Each row is a point on a tangle of strands that fork, close into loops and nearly touch. The rows are in no order.
(in the rows, 128 means zero)
Two points are linked if the straight distance between their rows is under 104. Some points are linked to none.
k_161: [126 132 122  93 126 133 106  95 121 111 126 176 114  95 127 107 142 110
 132 176]
k_693: [124 186 137 118 118 166 150 122 151  88 105  65 135 140 101 180 123  92
 156 114]
k_270: [129 113 105  50 118 134 119 126 138 180 147 160 116 109 127 166  98  94
 125 168]
k_456: [170 115 177 129  86 101 124 104 149 156 150 157 132 100 144 151  71 129
 126 178]
k_331: [139 114  81 106 130 131 142 164 135 135 108  57 102 135 114 148 129 110
 145 111]
k_366: [182 116 149 165  85 168  94 124 129 133 171  81  83 124 100 175  98 137
 110 117]
k_173: [107 141 141 166 103 101 139 150  91 151 196 121 117 154 121 136  43 181
  93  92]
k_640: [ 64 117 123 109 173 119 148 124  92 102 114 149 124 145 116  80 196 109
 139  60]
k_50: [140  99  80 153 128 125 126 168 137 133  97  97 134 146 130  84 109 150
 116  72]
k_198: [135 128 139 112 125 144  84  51  92  90 100 145 134 113 133  62 160 161
 174 175]
k_399: [138 123 137 115 106 127  98 107 147 169 113 115 157 111 169 171 155 135
 141 191]
k_176: [103 158 127  71 189 171 141 123 125  86 147 141 106 152  71 113 166 111
 162 138]
k_448: [136 129  81  79 154 147 138 147 142 126 119  38  69 136 154 136 150 110
 143 143]
k_72: [137 133 167 149 115 115 127  97 126  86 145 185 101 118 157  48 105 152
 127 144]
k_246: [ 85 194 129 135  94 127 110 156 104 107 140 137 186 124 102 164 168 104
 172 119]
k_615: [144  90 111 121 154 135  72  63 101 112  93 138 141  89 136  91 122 127
 115 130]
k_440: [129 140  97 127 118 147 143  91 146 107  95 107 109 112 145 133 114  76
 107 110]
k_377: [101  36  99 120 167 120 126 106 103 165 121 135 129  74 162 139 136 115
  94 127]
k_909: [119 173 151 136 119 126 161 100 114  99 192 121  78 131  96 175  51 133
 103 106]
k_209: [189  79  87 125 113 163  82 156 153 145 112 100  96 136  61 147 121 125
 121 126]
k_603: [145  85 132 141 115 130  90 142 109 169 115  39 136 112 184 143 151 158
 157 163]
k_103: [100 137  99 138 152 120 126 163 109 105 154 160 127 145 126  64 117 162
 122  84]
k_651: [112 180 162 161 136 100 174  91 165 101 115 130 138 132 175 131 175 104
 124 137]
k_819: [111 109 151 150  60 122 129 136  64 185 169  51 129 101 187 156  91 142
 129 128]
k_386: [ 95  89 109  78 172 118 123  85 102 135 108 169  97 112 157  75 193  99
 109 126]
k_805: [110 193 142 121 153 108 162 146 152 102  99 148 181 175 117 100 152 121
 156 127]
k_786: [139 128 115 103 174 144 136 100 154 108  91 129 126 153  80 122 176  91
 117  99]
k_783: [142 130 100  69  87 112 155 162 155 178 127 131 121 140 107 173  91  84
 143 140]
k_208: [104 186 110 168  87 118 107 131 108  94  94 149 182 111 118 119 177 101
 139 112]
k_766: [111  98 139 119  74  95 156 143 102 187 152  82 132  88 190 161  98 125
 136 145]
k_870: [ 99 118  92 116 190 142 113 164 111 144 153 138 132 152 141 128 165 157
 130 135]
k_673: [115 125 161  88 185 127 166 127 144  97  99 162 134 156  70  72 129 115
 115  60]
k_928: [123  75 148 104 151 110 126  80 106 134 106 175  88 125 146  60 205 139
 115 149]
k_33: [154 105 139 163 105  90 155  94 151 128  90 152 130 106 150 110 121 109
  93 127]
k_941: [ 93 180 160 133 158 137 153 123 109  65 165 135 119 129  83 105  92 155
 124  81]
k_529: [156 135 135 105 115 110 113 145 143 131 144 197 120 131 118  87  66 131
 121 153]
k_250: [ 91  93 103 136 182 140 128 125  95 103 160 145 107  99  83 136 159 122
 104  85]
k_405: [125  98 151 219 130 101 160 152 135 107 121  99 161 124 102 134 125 151
 115  59]
k_182: [144  72 139 174 105 104 143 152 136 152 142 124 121 104  84 198 121 108
 118 121]
k_387: [102  95 154 147 129 110 146  95 106 106 113 171  85 139 132  76 233 140
 133 120]
k_304: [121  77 157 164 154 124 159 154 126 124 138 105 151 112  56 197 137 124
 124  99]
k_454: [159 145 132 176 102 114 124 153 149 105 143 151 133 145 125  88  52 161
 109  91]
k_553: [126 183 150 117 171 183 148 139 155  90 123  60 129 177 103 134 108 173
 140  96]
k_247: [126 131 115 111  95 169 118 113  87 157 160  60  92 117 159 189 108 113
 116 129]
k_153: [158 159 146 129 144 157 120  99 133  92 197 126  58 139  87 154  67 150
  97 117]
k_962: [126 178  96 145 102 129 103 115 125  96  70 141 168 143 126  87 164 106
 113  94]
k_523: [103 149 106 106  94  90 176 147 154 153 121 146 159 121 137 166 101  79
 144 127]
k_625: [110  74 116 199 161 110 157 147 117 119 136 103 131 125 130 126 132 159
  97  61]
k_520: [ 95 167 148 122 108  87 184 129 142 123 148 156 155 106 118 185 116  85
 148 135]
k_394: [125 142 156 185  71  94  94 154 113 143 122 157 193  98 143 140 147 144
 136 148]
k_344: [166  59 145 127 117 101 125 116 134 164 142 167 115  87 122 144  64 125
 104 157]
k_959: [158  48 135 119 126 101 148 127 134 180 141 113  96 102 158 136  61 143
 119 158]
k_369: [152 106 120  97 107 162  72 122  92 179 136  34 139 131 177 135 115 146
 168 153]
k_741: [142 174 103  91 121 148 110  90 137  90 101 171 104 116 100 100 138  78
 117 135]
k_148: [ 87 183 163 165 149 113 169 133 115  77 170 133 136 140 139 124 106 155
 137 100]
k_773: [118 178 144  95 140 117 157 128 134  87  76 161 165 154  71  92 176  97
 153 121]
k_643: [129 111  86 150 151 135  84 155 115 124 109 146 153 144 149  50 112 173
  98  79]
k_507: [142 150 136 136  95 128 167 113 130 111 161  93  85 112 109 188  70 100
 119 106]
k_179: [155 164 155 113  85 105 143 121 176 156 136 160 139 127 160 141 103 119
 134 186]
k_864: [143 175 118 145 117 148  82 104 131  97  83 137 159 137 166  78 131 148
 116 131]
k_222: [147 155 148 133 114 123  96  83 108  98  85 157 158 118 150  63 176 160
 132 173]
k_918: [ 96 187 142 111  89 129 118 165 104 159 178 145 174 141 119 178 155 110
 163 136]
k_301: [154 141 143 181  71 114 129 170 125 133 162 118 129 145 113 132  52 169
 113  89]
k_51: [ 97 116  95  80 158 129 139  92 137 154 115 124 130 104 206 136 139 101
 123 159]
k_779: [142 191 142 121  95 141 154 125 173 127 111  83 126 153 130 193 151  92
 169 160]
k_552: [124 185 146 138  79 123 152 110 137 109 148 130 127 102 126 188  90  77
 131 120]
k_86: [146 131 113  95 158 166  72  51 114  94  93 134 109 110 146  78 151 113
 103 137]
k_376: [134 185  96 100  99 135  96 150 141 140  95 153 175 139 108 149 171 103
 147 165]
k_256: [ 94  82 114 131 138 118  99 101  77 112 107 165 125  92 149  51 140 118
  94  72]
k_743: [118 120 131  77 125 124  93 111 131 162 133 148 158  97 146 158 194 132
 150 208]
k_494: [154 130 143 132  82  80 163 158 182 168 115 134 149 140 170 132 101 137
 149 172]
k_811: [155 129 155 167 108 135  75 158 129 167 123 112 175 156 166 129 137 181
 144 166]
k_763: [160 171 105 129  98 152  97 145 149 103 121 137 143 139  53 141  84 105
 133  93]
k_480: [117 104 113 120 182 152 148 134 147 129  67  82 156 161  96 142 198 106
 136 101]
k_21: [137 125 106 147 122 105 154 182 138 118 107  48 122 138 128 112 131 136
 148  94]
k_755: [137 120 146 120 116 104 117 134 120 118 140 205 126 123 143  47  91 156
 146 165]
k_90: [108 109 118 117 152 113 168 136 135 167 158 118 104 137 149 183 116 130
 120 144]
k_32: [149 135 154 126  87 166  64 104 110 168 146  99 151 110 152 178 129 124
 142 165]
k_548: [148 105 147 167 103 102 109  79 120 135  88 127 163  85 156 125 105 135
 120 150]
k_429: [116  38 120 189 170 113 150 136 123 149 129  96 112 118 169 124 149 158
  91 101]
k_482: [186 110  98  91 119 164  85 137 155 158 117 132 100 145  83 158 107 107
 124 159]
k_877: [146 149 121 104 145 148 112  88 133  77 101 156 103 137  55  95 178  90
 117 103]
k_347: [107  74 102 186 102  87 135 167 115 159  96 123 178  99 154 137 145 124
 113 104]
k_75: [140 140 129 160  63 107 102 133 128 142  82 145 192 105 156 122 108 140
 133 146]
k_364: [111  98 140 137 142  71 227 163 152 148 109 105 143 135 128 151 107 104
 142 116]
k_471: [ 85  91 106 125 135 163 106 118  75 100 175 159  78  77 101 124 148 127
 129 119]
k_70: [109 155 156 151 153 131 118 124 110 127 175 124 115 144 199 127 117 178
 118 153]
k_882: [140 127 117  96 150 148  79 172 134 160 151 165 135 160  90 134 178 144
 145 183]
k_223: [175  98 168 165  95 165  59 114 111 150 163 103 126 111 119 168 104 153
 114 142]
k_168: [162 174 122 150 111 141  92 122 149  73 136 162 117 137 106  75  92 142
 111 101]
k_425: [120 140 105  81 174 173 100  90 115  84 136 154  74 135 147  56 144 131
 117 127]
k_830: [103 100 119 140 161 152 144 156 128 131 108  78 160 126  75 193 165 117
 141 108]
k_621: [131 111 131 151 129  67 195 133 166 140 104 161 142 131 146 113 123 101
 115 122]
k_925: [149 115 144 141  55  84 143 183 138 182 125  84 143 114 172 141 122 130
 152 153]
k_665: [110 149 182 168 137 100 168  86 132  84 118 150 115 134 138 106 217 115
 137 122]
k_948: [174 125 144 138 112 169 101 100 129 119 172 113  59 115 115 159  61 138
  90 129]
k_251: [136  83 139 128 166 141 114  77 139 139 120 132 111  88 154 155 188 123
 105 180]
k_650: [139 167 139 136 151 117 152 148 175 125 101 118 159 184 123 139 159 131
 149 155]
k_883: [178 164 114 111  58 145 109 159 143 135 135 108 119 152  90 133  52 115
 138 109]
k_524: [ 80 113 105 128 101 160 127 141  78 104 173 174  88 111  85 117 136 134
 168 118]
k_334: [110 155 134  97 172 141 159 116 124  70 147 158 106 135  69  80  98 112
 125  77]
k_912: [146 193 112  90  95 159  94 141 142 150 131 127 142 167 129 159 127 109
 148 153]
k_744: [165 166 136 156 100 141  97 125 152 103 123 138 130 140  98 139 114 129
 124 128]
k_430: [117 187 150 154 144 151 149 120 136  89 145  87 126 154 131 163 118 142
 136 110]
k_66: [ 96 142 126 136 133 133 149 145 103 160 161  85 107 153 195 166 115 167
 121 137]
k_192: [112  96 123 182 104  83 118 188 113 165 138 156 185 111 122 153 130 141
 128 125]
k_712: [160 155 149 138 111 115 165 155 187 143 104  89 136 165 114 170 150 120
 167 163]
k_934: [137 103 151 182 104 133  99 157 113 156 133  66 151 135 195 139 131 183
 140 139]
k_576: [ 88 139 118 125 136 120 119 100  99  87 101 157 117 128 133  67 179 110
 112  52]
k_180: [114 125 159 108 194 169 167 150 143 106  95 115 158 154  69  84 126 147
 109  58]
k_824: [104 162 124 147 140 122 119 162  92 116 195 142 119 158 118 107  77 194
 108  90]
k_439: [139 116 112 109 193 144 169 104 164 113 125  98  72 163 130 135 123 116
 107 112]
k_942: [148 132 125 130 145 132  80 180 142 155 121 153 161 172 134 111 168 174
 139 180]
k_316: [153 147 102  92  97 128 124 158 138 144 145 160 116 153 113 120  34 117
 121 121]
k_145: [ 72 104 107  90 207 144 143 113  95 109 134 135 106 131 103 117 196 102
 126  84]
k_798: [147  41 134 184 143  98 149 138 145 153 125 134 115 103 124 149 144 133
  94 134]
k_43: [132 124 168 112 187 182 170 158 159 107 114  88 140 162  67 131 109 171
 121 107]
k_474: [147 137  99  92 189 168 119  96 146 108 150 139  64 155 144 105 104 131
  92 128]
k_143: [ 73 115  85  86 173 116 154  99 121 144 118 150 120 110 184 112 165  84
 109 121]
k_978: [139  31 104 116 142 120 122 146 120 185 126 102 118 100 152 145 103 134
 118 148]
k_876: [125 119 145  93 128 125  96  71 105 114 137 161 124  96 146  90 129 147
 178 193]
k_234: [157  88 106  81 147 134 112 154 148 184 153 160 103 139  98 170 117 116
 119 166]
k_137: [124 127 153 155 135 123 110 113 119 131 135 141 138 109 183 120 114 150
 120 151]
k_312: [122 114 102  82 123 131 147 130 139 156 114  66  97 112 200 133 124 111
 142 164]
k_328: [ 92 170 170 146 153  99 178 153 129  89 152 158 149 153 122  93 143 149
 168 124]
k_892: [104 131 144 123 144 110 200 154 132 137 142  88 120 153 111 174  89 133
 139 120]
k_840: [153 183  80 121  87 120 126 127 153 115  64 149 168 142  97 118 129  89
 133 128]
k_12: [108 113 122  81 137 155  86 140 110 151 147 164 122 121 124 119 200 151
 173 201]
k_435: [109  55 107 129 156 111 100  92  87 144  91 153 148  82 150  90 140 112
  94 104]

A piece is all that can be reached along the links. How many separate loops has the piece of each point below (a circle has one, a figure eight two, a Y none), and how many tips (points with one link)?
k_192: loops 1, tips 1
k_72: loops 0, tips 2
k_222: loops 0, tips 3
k_474: loops 0, tips 3
k_399: loops 0, tips 2
k_553: loops 2, tips 1

How many points has the smallest loop of links through each point below? Write none if it is on no loop.
k_198: none
k_43: 8
k_548: 9
